The views of a scene show one set of named points, each view turned or mirrored, shifted and resized as a whole, with a little noise and some points left out.

Scene 1
View 1
Z499: [  5  14   9  15   5  -2   3   1   2  -4  -2   9 -13  -1   0  -2  16  -9
  -9   3  16  15  10  -2]
Z918: [  6   7  -7 -31   7 -28   3   7 -12   0  -1  10   8  11   1  -1   8 -10
  14   4   4   0  14   9]
Z558: [  2   8  -2  -4   5  -4  -2   1  -8 -14  -5   9  -9   5  -4  11  11  -5
   1  -7  13   8   5   5]
Z823: [  3   7  -1   0  18 -20   4   3   2   0   1   7   0  -1  -2  -9  10 -11
   6   7  11   3  18   1]
Z84: [  5   8   2   7   3   1  -3  -1  -2 -13  -5   9 -13   3  -4   9  14  -3
  -5  -6  16  13   5   5]
Z938: [  2   0  -8  -7  25 -24   2   1   1  -2   3   6   1  -2  -6  -6   7 -11
  11   5  11   0  20   5]
Z221: [  4  12   4   5   4  -3  -1   2  -3  -8  -6  10 -12   3   0   3  14  -6
  -6  -2  14  13   8   3]
Z991: [  5  14   8  12  -4   7  -2   0  -4 -12  -8   8 -16   6  -1  13  17  -2
 -11  -5  17  17  -2   5]
Z521: [  2   3  -6 -15  17 -25   5   3  -4  -2   2   7   5   3  -4  -4   8 -10
  14   6   8   0  18   5]
Z913: [  6  12   4  10  -4   8  -5  -1  -6 -18 -11  11 -18   5  -3  14  14  -1
  -8 -10  18  16  -3   4]
Z3: [  7  13   4 -14  10 -25   8  10  -1   9   2   9   8   5   6 -14  12 -14
   3  15   7   6  19   1]
Z725: [  4  11   3  -1   1  -2   0   2  -9 -13  -7   9 -10   7  -2  11  13  -4
  -3  -6  15  11   3   8]
Z980: [ 10  35  22   5 -20   1   6   9  -3   5  -8  12  -6  16  14   0  25  -7
 -20   9   8  23   1  -4]
Z454: [  7  19   3 -34  -3 -28   7  12 -15   7  -2  11  13  21   9  -4  11 -12
   7  14  -3   4  13   6]
Z564: [  1   1  -2  18  17  -2  -1  -3   5 -11  -2   7 -16  -8  -7   2   9  -7
  -1  -5  19   9  12   2]
Z246: [  1   2  -3   3  14  -9  -3  -1  -2 -10  -3   8  -9  -1  -7   4  10  -8
   2  -4  14   7  11   6]
Z489: [  2   5  -1  -3  21 -23   9   3   4   6   5   7   5  -1  -1 -15  11 -13
   8  13  10   2  22   0]
Z553: [  8  14  -1 -36   8 -36  10  11 -10  12   3  10  19  15   6 -13  10 -14
  11  18  -3  -1  20   5]
Z797: [  1   0   2  36  13  17  -8  -9   6 -24  -8   9 -32 -12 -15  15  10   1
 -10 -20  28  16   4   3]
Z870: [  0  -6  -6  17  20   5 -10  -8   0 -26  -5   7 -22  -9 -17  15   7  -2
   2 -18  23   7   7   8]
Z409: [  4   7   4   5   8  -4  -1   0  -2  -9  -4   9 -11   0  -4   4  12  -6
  -3  -1  15  10   9   2]
Z126: [ 6 17  7 -5 -3 -5  2  3 -7 -4 -6 10 -5  9  4  5 15 -5 -5  2 10 12  5  3]
View 2
Z823: [  2  -1   7   7  -9  -5   2   2  -8  20  11   0  -2 -14   2   2   0   7
  -1   1  10  -2  15  -3]
Z521: [ -2  -2   7   9 -10   1   2   7   1  21  10   4   4 -15  12  -4   5   7
   9   6   4  -2  15  -2]
Z558: [ -2  -2 -12  -2  -1  -6  10  -3   3   1  -2   7  -4  -4   2   2  14  -4
   9  -5   8  -5   4  -3]
Z938: [  1  -2  13   8 -11  -2   1   4   2  22   3   1   1 -14  12  -3   0   8
   2   3   7  -1  14  -5]
Z991: [  2  -1 -25 -10   6 -15  13 -13  -8  -5   1   7  -8   0 -12   9  15  -9
   1 -13  14  -8   1  -5]
Z409: [ 2  1 -9 -2  1 -9  7 -9 -5  4  2  2 -5 -4 -1  5  8 -2 -1 -9 12 -6  8 -6]
Z980: [  1  -4 -38  -4  12 -15  12 -10 -32   6  28  12  -6  -9 -30   6  16 -10
   5   1   7 -15  13   5]
Z221: [  3   0 -16  -5   3 -12   9  -9  -8   4   4   5  -6  -5  -9   3  10  -3
   0  -7  12  -7   8  -3]
Z126: [ -2  -4 -21  -1   4 -11  11  -3 -11   5  13   8  -3  -7  -9   3  14  -5
   7   0   6  -9   8   1]
Z870: [  5   2   0 -11  -1 -10   9 -13  14  -7 -23  -3 -10   4  11   9   5  -1
  -6 -22  21   2  -6 -17]
Z3: [  0  -5   0  13  -6  -3   3   5 -18  28  24   7   4 -17  -4  -4   3   4
   8  11   2  -9  20   4]
Z797: [ 10   4 -10 -19   3 -18  10 -27   2 -13 -23  -1 -17   7  -2  18   6  -3
 -17 -30  29   0  -7 -18]
Z84: [  2   1 -13  -7   2 -11   9  -9  -1   0  -3   3  -8  -3  -3   5  10  -5
   1 -10  13  -5   2  -6]
Z913: [  1   0 -24 -10   7 -13  15 -12  -1  -7  -4   8  -8   2  -7   6  16  -9
   1 -13  13  -7  -1  -5]
Z246: [ 3 -1  0 -2 -5 -7  7 -4  2  8 -2  4 -5 -7  6  3  5  1  2 -8 12 -4  6 -6]
Z553: [ -6  -5   1  18  -9   5   2  19 -11  34  32   9  10 -24   6 -11   8   5
  21  21  -9  -7  25  11]
Z725: [ -2   0 -17  -7   3 -11  11  -5  -1  -1   1   7  -4  -6  -4   4  15  -7
  10  -5   8  -7   2  -5]
Z918: [ -3  -2  -3   9  -6  -1   6   9  -1  20  15   7   4 -14   5  -5  10   0
  15   9   0  -5  14   1]
Z499: [  4  -3 -16   0   3 -10   6  -9 -20  13  14   5  -3 -10 -11   6   6   1
  -2  -2  13  -8  14  -3]
View 3
Z938: [-14   5  -7 -11   1  -8   7   7 -18   3   5 -10  -9   0 -16   5   9  -2
  -3   9   9 -16 -10  -7]
Z499: [-12   4  -8   0   2   3  -8   3   2 -16   1  -8  -7 -12   2 -12   0   8
  -2  -9  -9   3 -12  -4]
Z991: [ -8   6 -13   5   1  12  -6   4  12  -9  -9 -10  -3 -19  10 -13  -8   7
  -2 -14 -10  13 -10  -2]
Z553: [ -8   6  20  -1  -2  -5 -24   7 -22  29  -7  10  -8  -1 -11   6  26   4
   8   6   0 -19  -5  -7]
Z246: [ -9   7 -12  -5   3   4   5   5   1   2  -5 -11  -4 -14   0  -2  -1  -1
  -2  -1   4   1  -9  -6]
Z221: [-10   5  -9   2   1   6  -7   3   6  -5  -6  -7  -5 -16   3  -7  -1   6
  -2  -8  -5   5  -9  -5]
Z521: [-10   7   1  -7   1  -1  -3   7 -13  18  -6  -4  -4  -4  -9   5  12  -2
   0   5   7 -10  -8  -6]
Z126: [ -8   5  -1   3   1   7 -16   6   3   4 -10  -4  -5 -16   6  -6   5   7
   4  -8  -9   6  -8  -4]
Z84: [ -8   6 -14   0   2   8   0   4   7  -4  -7 -12  -2 -18   7  -8  -4   3
  -2  -8  -2   9  -9  -3]
Z823: [-12   5  -4  -6   0  -4  -1   5 -13   2   1  -6  -8  -5  -8  -1   8   2
  -3   3   2  -9  -9  -6]
Z558: [ -9   7  -8   0   1   9  -1   4   7   7 -13 -10  -1 -18   4  -2  -1   1
   0  -4   1   6  -6  -3]
Z797: [-12   7 -34  -4   6  10  20   2  20 -24  -1 -26  -3 -22   8 -15 -21   1
 -10 -10   0  17  -9  -2]
Z454: [ -7   5  20   4  -3   2 -27   7 -16  28 -17  10  -4  -8  -4   5  21   7
   8  -1  -4  -8  -7  -6]
Z3: [-10   5   9  -2  -1  -4 -17   7 -16   8  -2   2  -8  -3  -8   1  17   6
   3   0  -4 -13 -10  -7]
Z980: [ -8   2   5   9  -3   7 -35   4   2 -25  -1   5  -8 -14   9 -22   7  19
   3 -21 -28   7 -14  -3]
Z489: [-11   6   1  -4   0  -4 -10   6 -12   2   0  -3 -10  -3  -9  -1  13   4
   2   0  -3 -10 -10  -6]
Z564: [-12   5 -20  -6   3   3  12   4   3 -12   2 -15  -5 -12   1  -6  -6  -1
  -6  -2   2   1  -8  -3]
Z409: [-10   6 -10  -1   3   4  -2   4   5  -3  -6  -9  -4 -14   1  -6  -2   3
  -2  -4  -2   4  -7  -4]
Z918: [ -9   7   5  -1   1   0 -11   6  -9  18 -10   0  -4 -10  -3   2  15   2
   4   3   1  -7  -8  -6]
Z870: [-10   8 -29  -6   5   9  23   4  15  -6  -5 -23  -1 -18   4  -5 -15  -5
  -7  -4  10  10  -8  -3]
View 4
Z913: [ 15  -9  -3   9  15 -24  -3  -9   5   4   9  28   1  13  -9  -8  10   5
   6  20  26   6 -12   9]
Z553: [  5  10   9 -14   5  21  13  21  -7 -15  -3 -23   3 -23   9   3  -6   8
  -2 -30 -32  -3  -2 -16]
Z991: [ 18  -6  -7   4  15 -23  -1 -11   5  -4  11  22   6   4  -2  -4   9   8
   4  13  14   6 -11   1]
Z246: [ 7 -3 10  1  8 -3  3  7  0  4  3  8 -5 10 -6 -3  3  3  5 -2  8  1 -5  5]
Z980: [ 20   3 -18   1  18 -29  -5 -21  11 -20   7  13  15 -25  10  10  10  25
   0   6  -9   4  -5 -16]
Z797: [  9 -12   4  15  15 -31  -9 -11  12  16  10  36  -8  30 -15  -6   8   3
   9  26  38   4  -6  20]
Z564: [  1  -3  11   6  12 -11  -5   2   9  12   3  18 -12  18 -11  -1   3   4
   8   6  12   0  -2  11]
Z489: [ -1   9  11  -2   6   1   0   5   7  -1  -4  -3  -4  -6   2   8  -2   9
   4 -14 -16  -4   4  -3]
Z3: [ -1   8   9  -4   8   5   4  10   5  -7  -5  -8   1 -15   5   9  -2  11
   3 -20 -22  -2   2  -9]
Z221: [10 -1  0 -2 11 -7  4  4  1 -4  5  7  3 -2  2 -2  4  9  3 -2  0  3 -9 -4]
Z725: [ 17  -6  -1   2  13 -11   6   2  -3  -4   9  14   3   1  -1  -8   6   5
   4   3  11   5 -12  -1]
Z521: [  0   5  15  -6   3  13   8  20  -4   3  -3  -8  -5   0  -1   0  -3   1
   2 -19 -11  -1  -2   0]
Z918: [  7   3   8  -7   5   9   9  16  -5  -6   2  -6   1  -8   3  -1   1   7
   1 -16 -11   1  -6  -8]
Z126: [ 14  -2  -5  -2  14 -12   4  -3   2  -9   6   9   6 -10   0  -2   5  12
   1  -1  -1   6  -8  -6]
Z84: [ 14  -5   2   4  13 -12   1  -1   3   1   9  16  -1   5  -4  -5   5   6
   6   7  13   6 -12   1]
Z409: [  9  -4   4   2  13 -11  -1   1   5   1   5  13   0   5  -4   0   4   7
   4   2   7   0  -5   2]
Z938: [ -4   3  18  -1   4   9   4  17   0   7  -2  -2 -10   6  -5  -1  -3   0
   6 -13  -7  -2   0   4]
Z823: [ -2   6  12  -1   7   0   1   9   7   4  -2  -2  -6   1  -3   6  -2   6
   3 -11 -10  -3   4   1]
Z558: [ 16  -5   2  -1   9  -7   6   4  -4  -2   7  11   0   6  -4  -9   6   4
   4   1  12   5 -12   1]
Z454: [ 13   6   2 -12   6  11  15  17 -11 -18   1 -15  11 -26  12  -1   0  11
  -2 -24 -25   2  -8 -19]
View 5
Z489: [ 6 -2  5  6  1  4  0  8  2 -4 -3 -6 -2  4 -4 -5  2 -3 13  0  1 -4 10  0]
Z246: [-4 -1  7  1  2  3  2 -1  0  3 -4 -1  1  7 -7 -1  3 -5  6  5 -3  2  4  0]
Z221: [-3 -1  7  3  3  1  4 -3  0 -1 -3 -1 -3  2 -3 -5  1 -3  2  7  2  4  0  3]
Z454: [ 12   5   4   1  -9   5  -3   7   0 -11  -6 -11 -13  -3 -10  -6   3  -3
  15   7   8 -11   5 -11]
Z564: [-9 -5  6  2  8  0  3 -2  0  5 -3  3  5  9 -4 -2  2 -5  3  2 -6  8  5  7]
Z823: [ 4 -3  5  4  5  3 -2 10  3  0 -4 -7  4  8 -6 -1  3 -5 15 -5 -4 -4 16  2]
Z521: [  4   1   4   0  -2   5  -2   7   2  -1  -6  -8  -1   8 -12   0   6  -6
  14   1  -2  -5  11  -5]
Z499: [-2 -3  6  6  7  0  5  1  2  0 -2  0 -2  3  1 -8 -1 -1  3  4  2  5  1  7]
Z84: [-6  0  7  1  3  0  4 -6 -1  1 -4  1 -1  4 -5 -4  2 -4  1  8  0  6 -2  3]
Z558: [-5  1  7  0  0  3  2 -6 -1  0 -6  0 -4  5 -8 -1  5 -5  4  9 -1  3 -1 -2]
Z3: [  9   0   4   5   0   4  -2  10   2  -6  -2 -10  -5   2  -6  -7   1  -2
  15   0   4  -7  10  -2]
Z918: [  5   3   4   0  -4   5  -2   4   0  -5  -5  -8  -5   3 -11  -2   4  -6
  13   4   2  -5   7  -6]
Z938: [  1  -2   5   1   1   3  -1   6   2   1  -6  -5   2   9 -10   1   5  -7
  14   0  -4  -2  13  -1]
Z409: [-3 -2  7  3  4  1  4 -2  1  0 -2 -1 -1  5 -4 -4  1 -4  4  5  0  4  1  2]
Z870: [-15  -2  10  -2   7   0   5 -10  -2   9  -6   5   7  12  -7   3   5  -7
  -2   6  -8  11   2   5]
Z797: [-19  -4   9   2  12  -3   9 -12  -1  10  -4  10   7   9   0  -2   1  -4
  -7   8  -6  17  -4  12]
Z126: [ 1  1  5  2  0  1  4 -2  0 -3 -2 -2 -7 -1 -4 -8  1 -2  5  8  4  1 -2 -1]
Z980: [  4   0   4   9   1  -1   8  -1   1  -9   0  -3 -14 -10   5 -15  -3   3
   0  11  14   1  -8   5]
Z725: [-4  1  7  0  0  1  4 -7 -1  0 -6  0 -4  2 -6 -3  3 -4  3 10  2  4 -3  0]
Z913: [-8  1  8  1  2 -1  6 -9 -2  2 -5  4 -4  2 -3 -5  1 -3 -2 12  1  9 -6  3]

Which points are out of place in each view (at most two, in the order of its rows)? Write none if all are in place.
view 1 | Z918, Z489
view 2 | Z499
view 3 | Z938, Z980
view 4 | Z913, Z221
view 5 | Z823

Scene 2
View 1
Z351: [  4   2  13 -10   4   5  -2 -13   6 -12   3   2  -9  18  17 -10 -10   1
  -1 -12   3  -1  -4 -10]
Z727: [  6   1   9  -9   2  -2   3  -7   7  -1  -3   0  -6   8  11 -12  -8   2
   0  -5   1   2  -5  -6]
Z26: [ -5  -3  12  16   3 -14 -11 -17 -15  -6  12  -3  16 -16 -11  22 -18 -15
  19   5 -15 -16   4  20]
Z299: [  7   0   7  -6   3  -9   7  -4   5   7  -8  -4  -1  -4   5 -11  -8   1
   3   3  -2   3  -6   2]
Z391: [  2  -6   3  -5  -2   3  -1  -2  -1  -4  -4  -1  -2  22   6  -7  -7   2
   2 -10  -5   4  -4  -4]
Z524: [  2  -2   9  -2   2  -4  -2  -9   0  -3   0  -2   0   5   5  -3 -10  -2
   6  -4  -4  -1  -3   1]
Z849: [  3   4  15  -1   5 -10   0 -15   2  -1   4  -1   2 -13   4  -1 -13  -6
   8   3  -2  -7  -2   5]
Z643: [ -2  -3  12   6   2  -8  -6 -14  -8  -4   6  -1   7  -5  -2   8 -14  -9
  12  -1  -8  -9   0   9]
Z374: [  1  -9   0  -2  -2  -1   0   3  -4   1  -8  -4   1  19   1  -5  -6   3
   4  -6 -10   5  -3   1]
Z10: [  5   4  14  -8   5  -6   3 -12   7  -3   1   0  -4  -2  11  -8 -11  -2
   2  -2   2  -2  -4  -3]
Z683: [  6   2  11  -3   4 -14   8  -9   5   9  -5  -4   2 -18   2  -7 -10  -3
   6   8  -2  -1  -5   7]
Z414: [ 5 -1  8 -7  1 -4  3 -5  3  1 -5 -2 -3  6  7 -9 -7  1  3 -2 -2  3 -5 -2]
Z755: [  7   1   9 -10   1  -3   6  -4   7   3  -6  -1  -6   8  12 -15  -6   3
   0  -4   1   6  -6  -5]
Z383: [ 4 -1 10 -3  2 -7  1 -8  1  1 -1 -2  0 -2  5 -4 -9 -2  6 -1 -4 -2 -3  3]
Z330: [ 2 -2  8 -4  1  2 -3 -7  0 -7  0 -1 -2 16  9 -5 -9 -1  3 -8 -3  0 -4 -4]
View 2
Z683: [  8   2   3   1 -12   4 -10   2  13  -9  10  14   2   3   2  -2  -9  13
   6   1  -4   4   7   1]
Z351: [  9   3  10   4  -8  -3   7 -10   5   1   4 -13 -11  -6  10   5   4  -3
 -14  11   5 -12  -6 -13]
Z374: [  8 -13   4   5 -12   1  -1  -1  16   3   0  -4 -12  -1   5   0  -2  -1
 -19  -5  10  -3   5  -8]
Z299: [ 10  -3   9   2 -15   4  -5   1  15  -6   3   7  -2   4   6   0  -5   9
  -1   0   2   3   1  -7]
Z849: [ 4  6 -3  2 -3  4 -8 -4  8 -6 15  9  0 -4  1  0 -5  8  0  6 -2 -2  9  3]
Z383: [ 7 -1  2  2 -8  3 -6 -2 12 -3  9  4 -4 -2  4  0 -4  7 -6  1  2 -1  6 -2]
Z755: [ 12  -3  15   3 -16   0   1  -3  12  -4  -1  -2  -5   3   9   3  -1   4
  -6   4   3  -3  -6 -13]
Z26: [ -5   0 -26   2  10   8 -18  -3   9   0  26  16  -3 -14  -8  -6  -9   5
  -8  -5   4  -2  36  20]
Z524: [  6  -2   2   3  -7   2  -4  -4  12  -1   8   0  -7  -3   5   1  -2   2
 -11   2   4  -4   6  -4]
Z414: [  9  -3   8   3 -13   1  -2  -3  13  -3   3   0  -6   1   5   1  -2   3
  -8   2   4  -2   1  -7]
Z330: [  7  -5   5   4  -7  -1   1  -5  11   1   4  -8 -11  -4   6   3   1  -3
 -17   2   8  -8   3  -9]
Z10: [ 8  6  8  1 -9  1 -1 -6  8 -5  9  1 -3 -2  6  3 -2  5 -3  8 -1 -4  0 -6]
Z727: [ 10  -1  12   2 -13   0   2  -4  11  -4   2  -4  -6   1   9   3  -1   3
  -8   5   3  -4  -3 -12]
Z643: [  1  -1 -13   2   2   5 -12  -3  10  -1  18  10  -3  -7  -3  -3  -7   6
  -7  -2   3  -2  22   8]
Z391: [  9 -11   8   4 -12  -1   1  -3  15   3   0  -8 -12  -1   7   1   1  -4
 -19  -1  10  -5   2 -11]
View 3
Z383: [ -3   1   5   9 -10   6  10  -4   5   5  -2  -9  -2   6  -2   4   4   3
  -5  10 -15  -6   7   4]
Z727: [ -5  -2  13  15 -11   3  14  -6   9  13  -1   6   0  16  -7   9  14  -1
  -2  10 -14 -14  18   2]
Z683: [ -7  -6   8   0 -10   7   6   1   0   4  -5 -23  -7  -2   5   7   7   5
   3  15  -8  -6  13  13]
Z524: [  2   4   4  12  -9   7  12  -5   6   5   0  -4   1   7  -6  -1  -1   1
  -8   7 -19  -5   0  -1]
Z330: [  4   5   8  20 -11   5  15  -8   9  10   0  11   3  17 -10   3   4  -1
 -10   6 -20 -10   8  -4]
Z391: [  6   7  14  24 -14   8  15  -4   8   2   2  14  -2  18 -13   3   6   0
 -11   5 -21 -12  15  -6]
Z643: [  6   6  -4   6  -8   9   8  -4   4   2  -2 -18   1  -2   0  -6 -11   3
 -10   8 -19   5 -13   0]
Z10: [ -9  -4   6   9  -8   1  13  -8  10  18  -3  -3   4  10  -2   8  10  -1
   1  12 -14 -10   9   5]
Z374: [  9   9  15  23 -17  12  12   0   3  -8   4   9  -9  15 -11   2   3   3
 -15   4 -18  -9  17  -5]
Z351: [ -4   1   7  20  -6  -2  18 -15  15  23   0  18  10  22 -13   8  11  -4
  -6   7 -20 -15   9  -4]
Z414: [ -5  -3  13  14 -12   4  12  -3   6   8  -1   2  -3  12  -5  10  14   1
  -1  11 -13 -13  20   6]
View 4
Z374: [  2 -17   7 -10  -5   7   8  -8   4  -7  -2  -1   4 -17  -4  -5  -2  -4
  -1   1  -1  -5  -3   6]
Z299: [  9 -12   4  -5  -7  -5  -7   7  12  10   0  -6   8  -4   5   2  13   4
   2   9   4   1  -1  -3]
Z351: [ -3 -17 -11 -13 -13   9 -17  -8   4   2   4  -2 -16 -22  -5   1   9   7
 -22  12   2   7  -3   9]
Z849: [  2  -8 -11   1 -10  -7  -8   5   0  19   4  -5  -7   8  14   6   6  -3
  -2  18   1  -5   1  -8]
Z643: [ -4  -8 -12   3 -10  -1   3  -4 -10  12   4  -2 -11  10  15   4  -7 -13
   0  16  -3 -16   1  -8]
Z26: [ -6  -4 -16  10  -8  -4  12  -3 -20  16   5   0 -12  22  22   5 -16 -22
   8  18  -5 -28   5 -14]
Z755: [  6 -16   2 -11  -9   1 -12   1  14   5   0  -4   2 -16  -2   1  15   7
  -8   8   4   7  -3   4]

Which points are out of place in each view (at most two, in the order of its rows)? Write none if all are in place.
view 1 | none
view 2 | Z374, Z643
view 3 | Z524, Z414
view 4 | Z26
